Points on a hilly landscape, in no order, each with its height.
A climber steps from a point to the highest of its 2 nearest points, and stops where none of them is higher. Distance is the straight distance between rows; heights are no part of it.
J_183 height 19.1: [130 118 120 126 112 158 140 179  67 101 126  88 127  86  92  96 164 167
 113 122 144]
J_905 height 47.2: [144 118 187 131 150 121 174 160 139  94 140 109 132 139  97 132 168 168
 161 115  98]
J_718 height 43.1: [154 151 152 140 118 148 102 159  60 140 131  49 140 103 131 118 188 117
  91  81 123]
J_666 height 53.7: [133 148 157 136 124 165 102 126  50  90 130  62 134 142 132 121 145 107
 132 122 178]
J_866 height 42.4: [121 133 131 140 140 120 190 143 117  99 148  62 157 187 121  85 155 167
 165 104 101]
J_34 height 35.9: [115 144 155 100 109 135 135 146 118 118 136  83 127 173  83  68 197  97
 125 142 104]
J_873 height 1.8: [ 88  83  72  88 154 163 122 115 123 150 111 133 124 125 149  98  97 147
 133 113  85]
J_793 height 56.4: [169 163 136 184 131  67 161 141 195 134  95 165  95 106 147 123 145 113
 122  91 117]
J_541 height 43.6: [159 144 108 153 129  61 150 163 111 122 107  94 126 164 143 142 140 170
 128 118 123]
J_76 height 43.7: [170 181 121 109 136 127 176 119 138 107  80 104  86 131 135 151 112  82
 104 135 149]
J_454 height 26.2: [148 105 177 147 125  86 178 141 102  57 109 128  92 129  94 125 166 106
 167 133 134]
J_67 height 5.6: [ 93 141 113 142 105 187  88 156 132 128 151 102 158 123 122  78 110 171
 102 150 146]
J_452 height 58.6: [157 156 122 158 124  79 113 134 182 160 106 180 129 149 132  92 135 120
 104 116 105]
J_890 height 30.2: [110 135 112 136 137 116  78 123  86 115  76 160 128 134 174 103  71 128
 100 123  96]
J_380 height 40.8: [133 135 161 113 145  95 114 126 188 127 108 198 120  77 136 183  93 123
 113 138 118]
J_601 height 56.8: [160 160 127 178 111  81 153 102 204 123  94 159  66  64 138 170 153  83
 158  75 138]
J_361 height 46.5: [142 143 128  92  96 126 116 147  81 143  90  86 101 143 135 144  88 110
 107 128  94]
J_681 height 32.4: [163 113 146  98 129 188 102 105 103 138 173 121 180  50 130 145 129 141
  78  83 118]
J_117 height 21.3: [ 57 160  89 126 159 158  91 117 166 154 140 132 139 172 111  95 120 125
 160 155 128]
J_476 height 51.5: [167 115 171 139 152 129 157  99 194 123 139 178 141 147 154 149 115 109
 142 124 106]
J_642 height 3.1: [ 91 130 147  86 155 147  72 136 124 158 104 127 125 122 123 141 102 119
 140 102 117]
J_956 height 49.4: [133 112 150 158 121 117 158 158 143 100 178 105 162 151  94 155 164 185
 174 155  91]
J_572 height 4.1: [113 105 151 125 150 150  89 125 105 103 125 116 136 145 141  84  84 143
 159 102 154]
J_262 height 47.8: [ 92 123 134 145 130  71 166 104 139 165  76 154 119 129 156 139  60 138
 125 141 151]
J_855 height 7.4: [ 88  92 155 156 111 194  87 110  73 156 171  95 131  86 131  96  99 103
  84 106 172]
J_489 height 43.2: [141  98  73 138 119  78 169  75 145 166 158 181 124 101 199 156 155 108
 137 138 176]
J_267 height 45.8: [101 170 110 145 112 124  82 196  94  98 141  85 127 158 103 101 138 144
 134 133 172]
J_913 height 56.1: [156 129 144  66 114 136 151 111 192 113 116 166 106 117  91  96  85  85
  90 105 130]
J_871 height 29.7: [111 142 129 106 155 164 137 120  99 152 137 113 119 130 184 145  75  81
  80 119  74]
J_980 height 40.3: [117 134 126 156 122 180 150 146 114 108 169  59 147 160 122  84 141 140
 161 133 106]
J_272 height 39.1: [121 131 105 165 116 167 116 106  83 171 177  72 167  96 131 120 143  92
  49  94 179]
J_783 height 30.1: [154  80 115 137 106 102 108 100 142 144 140 144 153 171 137 196 150 159
 178 160 103]
J_26 height 1.4: [ 70 107  64 121 125 179 105 113 132 148 132 108 139 165 167  96  96 147
 115 154  91]
J_25 height 30.4: [135 104 110  78 148 137 184 131 128 122 161 103 153 144  69 138 132 139
 143 128 146]
J_32 height 17.1: [132  96  97 150  93  88 133 144 173 162 122 191  76 121 159 148 129 136
  96 151 130]
J_728 height 39.4: [178 139 167 122 156 144 121 136 164 123  87 108 122 138 149 139 143 158
 136  95 119]
J_730 height 42.2: [139 139 133 147 135  84 127 114 114 133 102 182 147 114 148 171  96 113
 131 144  68]
J_459 height 42.8: [158 160 121 106 177 148 135 136 152 112 121 142 101 124 152  95 116  84
  75  93 128]
J_247 height 47.6: [110 152 110 136 137  94  95 179 102 127 120 107 106 193 136 130 123 133
 130 132 181]
J_190 height 38.4: [114 120 144 146 120 152 132 142 118 148 151 131 122 171 107 110  99 122
 140 152  53]
J_3 height 34.8: [148 156 115 139 145 145 128 125  71 122 108  60 164  90 149 103 128 147
 101  96 177]
J_281 height 31.6: [143 133 141  67  84 136 130 126  69 129 181  63 179 123  77 134 187 126
 125 126 132]
J_57 height 52.2: [175 109 122 149 122 110 117 172 123 101 147 149 125 183 142 110 134 141
 120 113  95]
J_997 height 38.7: [117 166  92 129 155 148 112 121 111 106 131 115 167 124 141 139 130 164
 112 156 152]
J_254 height 44.3: [ 71  59 109 124 136 104 139 112 171 130 172 195 123 182 176 134  85 148
 137 132 163]
J_852 height 46.7: [ 89 115 100 130  79 174  67 139  79 134 150  38 156 116 123 137 184 130
 147  96 172]
J_709 height 59.0: [138 154 132 165 120  81 138  99 165 154 110 174  72  96 147 186 154  55
 151 126 114]
J_223 height 38.1: [181 159 142  72  85 106 106 165 117 100  98 110 128  91  77 111 171 110
  86 104 109]
J_697 height 29.8: [192 133 173  82 126 184  97 134 153 100 102 120 105  94 156 143 119 113
  78  91 162]
J_547 height 42.0: [177 168  97 124 132  87 178  90 174 117  92 130  85 143 137 162 150  62
 134 127 160]
J_717 height 9.5: [130 148 171 122 119 182  81 169 115 145 148  91 123 136 124 151 139 138
 116 162 104]
J_445 height 32.0: [ 55 152 108 146 143 186  80 134  81 139 155  99 177  86 178 133  72 127
  94 117 107]
J_701 height 24.4: [103 130  92 181 109  79 136 106 110 135 109 146 122 123  93 146 190 125
 194 184 112]
J_715 height 40.6: [158 110 133 149 155 130 161 149 177 125  86 128  94  98 148 144 154 155
 128 112  93]
J_941 height 57.0: [113 144 119 141 129 100 128  70 150 178 124 188  95 152 163 167 145  49
 144 157 134]
J_448 height 41.3: [137 131 145 152 109 144  82 118  68 145 162  49 164 105 133 128 234  89
  85  75 156]
J_940 height 38.0: [151 134 161  91 121 168 107 155 115 119 119  85  90 142 106  89 200  90
 106 110 146]
J_319 height 49.8: [152 124 138 137 150 111 149  98 153 114 147 191 166 144 113 119 112 131
 129 145 125]
J_407 height 33.0: [153 159 131 129 149  98 139 153 163  80 108 155  73 105 118 156 171  78
 150  95 118]
J_597 height 18.9: [ 75 118 114 153  68  65 130  88 167 220 155 217 133 126 162 106 108 130
 116 162 138]
J_228 height 48.1: [148 145 141 108 160 104 121 138 121  82 160 153 159 131 102 120 123 125
 127 107 119]
J_849 height 26.5: [122 149 140 129 114 140 102 120 131 141  96 102 151 145 102  93 112 157
 147 169 114]
J_245 height 37.1: [101 147 129 127 104 155  74 166 123 152 167 127 140 186 100 100 105 115
 122 153  88]
J_195 height 30.3: [163 152 167 107 115 120 180 197 145 102 124 105  96  83  69 130 150 113
  98 113  84]
J_437 height 23.2: [130  89 119 133  91 146 138  97 100  98 124 109 125 190  98  96 126 129
 171 165 111]
J_951 height 32.9: [133 164 161 131 146 163 118 124 135 135 120 128 170 112 168 140  85 144
  73 156  95]
J_206 height 47.5: [ 76 107  73 167 104 100 113 116 158 138 124 182 148 114 136 109  97 172
 128 178 103]
J_405 height 51.0: [114 130 143 156 142 187  92 145  53 119 129  71  91 134 157 111 107 113
 112 128 168]
J_403 height 25.2: [137  99 156 180 112  81 154 116 110 111 125 165 104 126 108 136 185 121
 190 164 122]
J_762 height 11.9: [156 157 183  91 152 154 155 114 213 125 136 138  98 154 105 161 138  91
 144 119 140]
J_83 height 11.3: [152 166 145 105 194 145 159 123 169 126 144 129 144 156 115 124 151  97
 140 113 137]
J_486 height 43.3: [144 147 100 191 108  55 117  90 116 139 131 181 144 138 165 163 119 130
 149 169 105]
J_269 height 34.3: [150 126 126 133 168  89 117 139 141  88  98 152  94 139 120 113 186 123
 155 107 158]
J_305 height 47.7: [137 110 113 147 104  87 132 113 144 140 147 152  99 216 135 114 122  91
 151 149 147]
J_978 height 6.2: [ 90 140 134 173  67 181  71 133  99 123 168  68 165 118 116  89 110 127
 119 123 167]
J_897 height 31.8: [135 112 117  92 138 105 166 131 145  90 145 120 154 170  69  79 173 159
 153 128 148]
J_637 height 42.6: [ 90  68 112 143 159  80 137 116 150 134 142 209 120 125 149 115  90 139
 148 102 140]
J_43 height 53.3: [122 109 157 167 157 149 179  85 175 139 161 190 105 144 186 173 118 110
 144 160 120]
J_503 height 38.2: [112 104 110 136 107  54 147 105 144 178 110 192 141  83  97 133 108 149
 144 139 133]
J_490 height 12.7: [165 117 168 107 107 158 115 131 109 163 127  74 153 101 142 128 102 146
  82  76 174]
J_747 height 29.0: [138 131 117  87 128 172 152 154 127 123 151 120 105  91 173 157  73  91
  55 103 109]
J_700 height 30.9: [175 150 138 123 127 186 106 141 136 128  94 101 123 105 161 100 141 135
  64 112 133]
J_442 height 13.2: [149 100 149  54 105 145 115 137  89 140 152  97 145 117 107 137  93 137
 104  92 164]
J_9 height 21.0: [ 93 135  45 113 127 124 107 138 103 101 141  90 168 169 111 120 153 141
 173 124 102]
J_896 height 2.4: [130  89  83 104 153  96 162 145 118 120 122 150 119 100 112 142 122 148
 157  95 101]
J_251 height 40.9: [113 134 134 156 158 105  98 153 145 121 141 184 151 110 175 196  92 174
 107 161 105]
J_592 height 38.3: [ 89 144 181 141 150 109  95 161 133 138 131 167 120 140 111 149  69 129
 132 151 132]
J_216 height 36.9: [124 146 165 186 130  88 117 153 108 106 132 141 144 147 123 152  79 154
 136 151 128]
J_857 height 43.4: [163 141 163 100 151 125  82 107 131 104 104 164 134 136 118 169 122 129
 135 136 155]
J_819 height 18.3: [113 117  95 179  71  75 134 108 158 218 174 187  99 103 147 125 142 127
 125 182 134]
J_199 height 20.9: [133 103 141 129  94  96 171  91 219 176 108 183  94  88 166 138 117  91
 133  99 124]
J_332 height 34.9: [165 147 117  99  94 145  93 115  77 126 118  86 167  90  96  97 169 142
  81 132 150]
J_677 height 46.3: [119 136 121 169 145  86 183 120 125 129 116 134  86 175 123 117 183  81
 185 128 130]
J_354 height 44.2: [129 130 143 141 158 111 205 140 120 121 133  74 104 171 105  93 166 111
 173 114 113]
J_421 height 31.7: [168 154 151 142 121 144 132 142 153 139  95 130 118 107 161  96 103 166
  61 154 113]
J_640 height 17.2: [133 121 137 112 149 177 152 155 127 111 110 123 102  49 136 128 103 151
  73 132 133]
J_71 height 24.2: [135 108 128 131  79 123 168 114  79 102 104 103 151 136  80  87 116 143
 159 161  84]
J_815 height 5.0: [147 145 150 108 155 102 160 123 172 136  55 117 126  79 124 168 108 139
 153  77 132]
J_575 height 41.7: [153 117 133 143 150 132 163 144 195 138 132 153  65 100 160 183 120 131
 124 123 116]
J_908 height 31.5: [141 162 163 137 141 122 141 173 136  95 115 124  94 105  89 113 180  98
 141 125  92]
J_732 height 41.5: [190 121  87 147 106  41 149 135 163 136 140 171 130 149 133 125 213 122
 134 111 129]
J_605 height 38.5: [128 130 134 148 130 165 100 145 102  78 149  81 145 184 126  82 188 136
 154 121 107]
J_41 height 6.0: [133 133 175  79 137  98 127 171  92 108 137 102 142  80  76 132 151 139
 148  81 124]
J_984 height 60.8: [121 142 126 114 130  97 130 105 193 173  97 179 136 140 159  95  87 121
  76 125 108]
J_391 height 18.0: [127 112 137 133 143 174 157 158  84  99 134 103 117  51 105 152 118 166
 124 139 134]
J_495 height 53.8: [153 125 141  62 126 158 127 162 165 118 133 130  85 100  95 111 120  86
  96  77 144]
J_923 height 44.5: [120 107  89 164 113  70 135  63 136 160 139 170 142 135 193 153 111 126
 156 145 152]
J_699 height 27.0: [142  86 115  86 134 126 146 154 176 152 133 154 121  97 133 173 100 160
 105 108  69]
J_648 height 43.8: [ 91 184 131 125 142 121 104 175  88 125 141  94 144 109  63 113 132 135
 125 148 155]
J_326 height 46.1: [142 168 113 140 162  94 171  98 142 130  69 132 136 132 157 143  89 140
  99 139 168]
J_686 height 34.0: [ 77 140  88 133  82 142 114 154  72 113 144  72 144 127  95 106  80 137
 143 151 127]
J_506 height 39.3: [137  92  95 146 111 102 194  99 169 150 112 155 117 150 102  87 169 125
 154 160 120]
J_680 height 5.5: [144 168 165  93 159 113 158 157 128 104  91 106 132  84  93 152 137 120
 144  79 131]
J_330 height 21.2: [146 124 108 112 105 175 120 121  76 118 114 107  90 161 122 106 125 106
  86 171 148]
J_515 height 10.6: [166 124 175 121  91  74 152 102 208 123  92 151  94  94  92 172 212 137
 167 112 139]
J_591 height 55.2: [123 140 163 136 125 116 163  67 174 145 144 190  98 147 152 174 102  61
 129 173 140]
J_90 height 10.8: [136 167 134 100 184 165 147 143 167 166 157 112 151 164 143 142 114 130
 117 129 133]
J_219 height 33.9: [119 120 132  97 123 139 144 122 129  81 148  86 137 188  79  48 211 140
 142 153 140]
J_647 height 19.3: [ 97 125  85  77  90 156  95 140 112 108 136  66 178 144  72  85 177 164
 146 128 145]
J_86 height 21.9: [ 72 128  59 138 105 179  92 108 144  97 131 103 176 149 117 114 141 139
 191 155 106]
J_679 height 32.1: [153  81 132 118 132 107 116 125 120 112 113 135 103 171 158 142 111 153
 148 124 159]
J_135 height 50.6: [135 116  69 167 120  76 115 160 116 120 163 164 130 167 124 110 142 124
 136 129  77]
J_721 height 13.3: [126 153 153  89 146 177 137 115 115 136 138  87 136 145 118 179 109 124
 108 170 166]
J_920 height 6.8: [ 60  89 113 172  58 196  72 129  97 165 176  66 161  93 135 114 102 132
 104 117 168]
J_856 height 20.3: [111 120  65  97 106 105 130 142  80 100 124  78 138 139  82  98 164 148
 136 121 133]
J_522 height 31.1: [ 65 134 120 115 143 165  78 122  79 138 116 148 148  93 152 100  75 131
  94 127 108]
J_944 height 49.6: [122 113 112 114 105  90 101 152 121 120 143 134 108 212  97 114 156 126
 145 129 154]
J_383 height 8.1: [113 122 170 123 104 180  92 140  76 158 167 102 124  96  83  98 137  89
 113  94 149]
J_365 height 8.8: [141 148 185  96 128 183  94 138 114 133 139 113 125  94  86 135 127  96
 107 128 124]
J_903 height 49.7: [167 118 117 177 147  95 152  97 119 116  83 149 110 150 154  89 114 121
 146 124 125]
J_628 height 12.6: [136 153 187 116 141 158 143 110 174 131 136 122 109 155 118 182 110 125
 134 178 157]
J_674 height 21.7: [155 117 142 178  74  74 180 125 136 165 127 145  73 153 123 135 138  90
 163 148 121]
J_736 height 35.8: [140 148 124 133 173 127 131 129 121  80  74 124 123  96 102  99 178 138
 138 133 151]
J_38 height 37.7: [124 125 116 156 138 195 126 148  79 148 194  57 155 112 136 116 151 115
  98  96 164]
J_394 height 22.7: [ 92 113  84 146 114 146  98  89 145 110 140 169 163 146  97 126 150 137
 177 189 118]
J_574 height 39.2: [116 123 138 152 144  62 177 138 151 150 137 183 125  79 109 183  92 131
 151 142 129]
J_691 height 43.0: [103 132 118 105 170 128 162 139 199 136 106 170  82 118 190 164 120 121
  77 130 132]
J_31 height 46.6: [110 109 123 117 135 191  69 109 111 114 143 100 149 166 209 111 104 155
 100 104 141]
J_152 height 31.4: [175 107 142  83 168 182 104 125 118 107 165 128 156  93 126 136 158 131
 111  75 135]
J_650 height 29.4: [136 104 104 137 134 120 105 109 191 179 151 173 136 134 145 187 172 160
 154 163 107]
J_388 height 27.2: [158 126 179  97 113  82 178 130  95  56  99  90 101 120  98 110 146  83
 150  77 110]
J_955 height 45.0: [130 128 120 135 107 111 129 159  68 119  92  73 135 144 140 156 115 159
 140 131  98]
J_667 height 49.1: [117 137 141 123 122 121  53 140  72  98 123 130 143 159  94 131 124 124
 167 140 126]
J_376 height 31.0: [175  86 146 113 119 138 119 112 129 134 141 131 124 171 156 180 114 172
 134 133 112]
J_229 height 1.1: [ 52 130  91  69 124 169 106 111 164 167 144 127 165 164 146 122  89 146
  95 152 111]
J_615 height 51.2: [176  96 160  75 131 163 147 152 134  74 141 108  87 107 108 131 146 113
 114  80 163]
J_461 height 7.3: [103 128 180 122 103 165 111 129  69 130 156  68 153 120  64  76 173 106
 153 103 114]
J_420 height 39.7: [ 85 100 124 120 121 126 135 138 118 155 131 163 103 122 118 112  56 124
 119 156  62]
J_573 height 45.7: [ 60 106  78 176 133 125  80 128 164 111 114 158 156 129 135  88 105 169
 178 138 134]
J_214 height 36.2: [128 180 113 168 138 185 105 139  93 145 149  40 174 116 151 110 171 154
  93 103 173]
J_752 height 37.3: [106 154  95 155 134 156  90 156  96  95 134  57 165 132 162 156 140 176
 134 133 150]
J_639 height 45.9: [102  89 105 142 118  94 142  87 140 159 136 172 133 184 143 125 107 140
 161 152 168]
J_977 height 17.8: [133  93  71 156  97  82 142 128 167 191 170 215  94 101 178 107 147 125
 109 141 135]
J_921 height 44.8: [ 89 130 131 124 164 180 100 123  98 112 122 127 113 158 233 130 103 139
  78 130 149]
J_11 height 29.2: [170 168 198 107  93 138 170 136 136  69 127  94 112  80  73 130 121  82
 113  98  99]
J_808 height 16.0: [142 132 171 130 130 123 159 155 114 107 115 142  89 100 108 145  55  94
 109 126 105]
J_878 height 2.1: [104  64  81 117 156 146 162 131 109 123 107 117 116 122 117 109 116 165
 167 118 113]
J_797 height 4.5: [ 86 104 147 100 156 145 109 122 135 114 133 165 127 149 149  87  68 128
 115 116 149]
J_404 height 44.4: [136 148  96  99 168 127 125 135 175 136  82 155  94 129 163 126 129 107
  79 124 159]
J_362 height 21.1: [156  97 146 180  67 101 163 119 161 200 148 173  67 105 165 122 135  84
 162 130 117]
J_934 height 25.3: [125 138 105 135  76 122 119 113  98 100 101  70 187 160  97  85 134 178
 151 148 112]
J_725 height 47.9: [131  98  96 169 142  85 167  92  79  87 120 149 106 167 126 110 141 104
 182 138 137]
J_348 height 28.6: [110 134 107 138 156 119 156 110 192 168 132 161 142 125 132 176 138 169
 139 187 132]
J_751 height 41.8: [150 114 155 129 138 107  96 116 150 117 129 197 152 114 146 204 113 150
 128 144 139]
J_996 height 10.2: [125 170 121 143 154 160 116 179 154 152 147  99 130 151 125 120 145 148
 112 156 114]
J_266 height 44.6: [162  93 158 125 119 107 151 136 168 125 114 132 107 160 106 104 192 143
 160 110  98]
J_176 height 36.5: [162 180 121  90 130 134  90 149  82  94 110 120 135  92  97 133 164 106
  93 132 136]
J_939 height 33.5: [151 105 106  80  80 154  92 109  78 128 165  75 180 104  93 120 171 154
 107  99 173]
J_419 height 28.9: [160 130 170 142 174 196 146 123 114 117 114  84 129  83 140 102 154 134
 128  75 127]
J_630 height 54.3: [ 88 165 112 172 130 109 144 157 137 124 127  99 164 173 103 100 115 175
 177 151 147]
J_911 height 40.2: [101 110 166 164 121  91 161 113 160 176 162 207 119  77 157 191 108 121
 128 147 132]
J_89 height 22.1: [134 125 123 156 133 159 119 111  81  84  99 132 101 153 139  94 109 112
 132 166 147]
J_614 height 35.3: [138 117  80 132 106 164  98 127  89 118 160  61 185 129 143  49 152 152
 117  76 123]
J_560 height 39.6: [118 134 186 117 140 123 105 177 177 133 132 181  91 100 101 182 100 117
 114 136 137]
J_682 height 42.1: [ 90  96 118 170 162  87 135 140 185 162 139 212  90 101 140 103 142 129
 134 132 135]
J_302 height 44.9: [132 186 122 125 160 135 167 110 111 123  64  94 122 105 150 127  99 115
  94 146 137]
J_80 height 40.0: [155 142  99  75 122 129 130 147 128 117  95 104 103 137  95  85 168 106
 104 105 126]
J_539 height 42.3: [177 129 115 149 118  45 180 138 118  95 110 132 115 162 133 134 182 123
 143 118 110]
J_497 height 47.0: [135 140 136 116 112  75  87 107  97 100  88 152 143 147  74 115 158 129
 161 151 121]
J_653 height 45.1: [167 151 144 109  98 145 125 160  68 136 120  76 108 107 135 140 126 100
  84  97 121]
J_51 height 37.9: [134 128  95 112 143 138 160  90 182 149 102 153 126 144 109  74 148 126
 122 144 103]
J_144 height 23.6: [ 82 103  85 173 106 100 118  79 134 168 138 182 127 134 110 123 151 112
 196 190 131]
J_208 height 40.5: [172  92  96 158 112 100 201  87 184 150 132 158 104 108 153 129 184 120
 165 141 138]
J_707 height 37.6: [151 136 137 116 153 138 118 136 121 114  79  92 137 132 137  99 167 180
 152 104 164]
J_968 height 13.9: [136 141 141  48 140 155 134 122 122 138 168 110 140 136 113 166  78  95
  98 126 173]
J_787 height 33.8: [124 138 128 127 117 176 118 127 103 156 115  76 153  96 158 143  91 150
  82 145 105]
J_670 height 33.2: [151 107 109 151 152  98 103 135 109  87 120 153 134 159 143 137 165 159
 167 121 163]
J_446 height 49.2: [103 109  59 173 114 118 115 138 111 123 120 150 130 143 130 110 127 153
 148 160  85]
J_825 height 40.1: [148 137 153 183 129 158 108  98  92 160 143  78 170  74 128 114 190  98
  63  85 165]
J_586 height 28.2: [162 144 225  88 100 139 152 115  93  67 127  76 130 107  93 108 156  79
 120  74 121]
J_832 height 5.1: [ 76 116  95 120 126 148 106 137 147 106 151 131 153 154 125  92  76 167
 116 142 164]
J_719 height 45.2: [149 147 150 124 140  69  93  95 140 111 106 182 139 133  93 158 154 112
 175 139 138]
J_440 height 41.4: [165 111  94  83 142 162 130 133 126 109 143 116 107 142 136  99 152 109
  76 102 113]
J_289 height 32.8: [ 57 142  86 129  97 179 110 133  82 118 147  70 171 101 142 135  76 141
 118 127 134]
J_252 height 48.0: [120 122 133  75 106  89 129 141 125 174  79 118  99 143 111 170  85 109
 123 136 119]
J_145 height 31.2: [134 149 126  97 198 162 133 105 154 101 120 180 119  77 159 155 106  90
  99 108  81]
J_773 height 46.2: [157 124 146 114 159  94 134 158 165 110 171 173 110 156 105 156 129 104
 146 105 147]
J_16 height 40.7: [ 84  63 111 152 117  94 177 120 111 163 128 162 101 131 144 152  64 136
 139 140  94]
J_401 height 51.7: [ 77 135 106 171 117 101 138 146 133 157 100  98 107 170 120 115  92 144
 158 170 161]
J_136 height 29.9: [134 136 176  95 119 150 156 161 101 118 167  56 161 118  79 137 194 153
 148 150 116]
J_487 height 21.8: [156  94 111  99  95 114 143  98 191 127 105 169  75 109 131 157 110  76
 135 100 107]
J_841 height 49.0: [ 76 152 109 157 139 171  74 133  61 131 143  47 165 109 110 112 170 102
 150  85 135]
J_353 height 54.1: [131 103 128 141 138 139  82 169 132 107 181 146 115 193 131 145 121 147
 134 137 111]
J_397 height 20.2: [125 133  91 142  79 164 100 141  83  98 108 104 112 127 119  79 130 150
  79 186 138]
J_779 height 51.8: [119 161 103 184 152  94 157 106 136 110 100 124 143 158 113  76 124 143
 156 146 118]
J_891 height 34.2: [140 141 104 147 115 169  79 121  92 140 158  92 196 115 153  86  98 144
  90  84 124]
J_157 height 51.3: [104 148 147 153 110 154  52 129  38 102 129  78 160 131 119 110 141 123
 156 110 141]
J_564 height 42.7: [175 104 106 123 139  90 139 120 168 137 116 160 141 138 116 143 194 146
 163 116 106]
J_335 height 41.9: [164  89 104 142  93  87 218  72 153 171 145 168  99 102 168 157 120 109
 146 126 166]
J_149 height 41.6: [ 73  71 115 140 141 139 146 118 119 146  95 151  72 131 184 152  84 139
 148 158 111]
J_608 height 58.3: [138 141 127  79 129  90 139  97 211 134  80 175 123 108 115 113 101 105
 107 106 134]
J_790 height 39.9: [118 151 124 157 173 134  90 131 123 102 113 143 171 123 156 175 115 180
 134 155 117]
J_638 height 23.3: [164  96 135 113 103 113 177  88 121 126  92 139 141 117  90 125 120 154
 158 142 102]
J_893 height 43.5: [126 110 106 143 132  66 110 146 191 177 151 199  96 139 126 130 166 114
 143 108 158]
J_13 height 30.5: [ 88 129 121 109 180 148 142  98 141 132 148 180 130 134 184 162  95  98
  80 131  79]
J_137 height 50.7: [155 123 178 111 138 154 136 157  92  79 144  91 107 155 114 130 131 122
 130 117 158]
J_750 height 41.2: [107 104 149 171 124  83 141  93 121 167 139 192 114 112 174 190  92 104
 157 145  73]
J_527 height 42.9: [ 71 117 117 130 143 153 110 130  91 128 105 109 103 151 188 146  87 131
 136 145 124]
J_869 height 35.4: [ 92 141 131 174 118 147 110 148  94  80 154 111 151 133 110 123  88 160
 156 170 130]
J_723 height 30.0: [135 137 140 130 187 213 110 120 111 111 169 103 160 100 148 112 155 133
 128  81 132]
J_692 height 19.4: [120 128 116 141 119 158  95 162  91 107 112 126 113  98  96  98 160 154
 109 158 107]
J_843 height 22.5: [169 118 142 125  98  82 175 109 155 118 110 142 103 122 109 134 117  97
 148 119 115]
J_690 height 52.1: [134 125 132 125 109 104 120 163 123 112 189 140 145 183  92 168 142 139
 156 150  99]
J_945 height 14.5: [146 141 174  84 144 136 152  99 145 123 144 148 148 155 119 155  59  83
 107 126 137]
J_177 height 20.1: [115 107 149 146  79  73 160  92 169 196 116 197  98  67 171 110 124 125
 136 128 171]
J_625 height 27.7: [136 113 104 110 128 110 157 110 157 148 115 153 133  95 133 171 109 168
 106 164 104]
J_263 height 37.4: [125 170 104 109 164 161 117  94 117 128 121  89 172 121 145 105  89 129
  73 148 171]
J_431 height 44.7: [140 142 101 129 161  76 132 131 168 134 154 210 100 117 122 174 153  78
 149 107 152]
J_29 height 2.7: [109 116 107  80 153 121 116 172 109 139 116 142 113  98 103 142  95 145
 127  97 111]
J_643 height 34.7: [113 118 131 109 133 163 129 125 113 161 109  72 162 118 150 156  97 201
 133 121  97]
J_334 height 27.6: [119 146 116 129 140 106 115 130 163 151 114 123 147 152  93 157 148 171
 151 164 124]
J_862 height 49.5: [101 121 141 126 112 100 160 149 138 179  89 119 109 145 115 148  77 158
 142 143 139]
J_259 height 22.0: [ 67 128  90 117 146 142 104  71 155 152 124 162 160 154 128 129 117 120
 155 162 104]
J_42 height 11.2: [172 150 176 125 134  98 171 101 214 116 113 150 107 112  87 157 171  99
 157 116 160]
J_485 height 16.6: [ 90 116 160 113 145 136 167 148 120 109 102 160  81  72 137 144  75 131
 107 148 124]
J_69 height 15.0: [146 120 179 106 120 104 157  81 151  90 129 184 144 117 154 157  35 114
  92 132 118]
J_965 height 31.9: [142 189 149 125 178 166 128 122 140 114 108 135 134  87 137 146 124 100
  99 145  76]
J_499 height 15.5: [145 127 147 116 110 104 155 107 131  97  88 163  96  96 157 150  40 100
 100 105 108]
J_203 height 36.8: [148 144 120 119 121 145  91 155 110 115 163  81 174 160 120  65 176 149
 111  98  96]
J_517 height 3.5: [102 116 138  92 124 160  47 130 108 147 142 122 166 127 124 100 119 143
 152  99 128]
J_22 height 48.5: [111 128 122 119 127 206  75 131  99 139 139  73 128 169 172 127 127 123
 108 139 167]
J_15 height 33.3: [150 123 142 142 129 155  85 123  52 140 162 110 181  80 121 125 106 126
  86  77 132]
J_433 height 19.6: [ 99 116 154 157  89  77 156  70 167 218 163 196 138 114 203 123 108 125
 146 136 155]
J_202 height 36.0: [ 98 125  87 113 128 178  94 163 120 152 124  49 143 106 138 155 135 202
 128 123 128]
J_705 height 46.0: [142 132  95 126 146 111 120 148 152 133 139 156  91 176 143 127 123  95
  95 146 138]
J_887 height 6.6: [101 132 183  98 120 124 124 154  75 118 120  87 137 126  68 107 135 140
 177 100 121]

For each start below, name the point where the climber stops.
J_723 -> J_630
J_701 -> J_404
J_934 -> J_404
J_699 -> J_404

Call two points neighbours if one is among the 2 nearest of the other. Go from one point of each pair to the other, from neighbour to neighbour, staying as high as possible. Name the lowest point that can't be avoided.
J_666 and J_944 -> J_682
J_709 and J_984 -> J_793
J_630 and J_353 -> J_732
J_666 and J_709 -> J_137
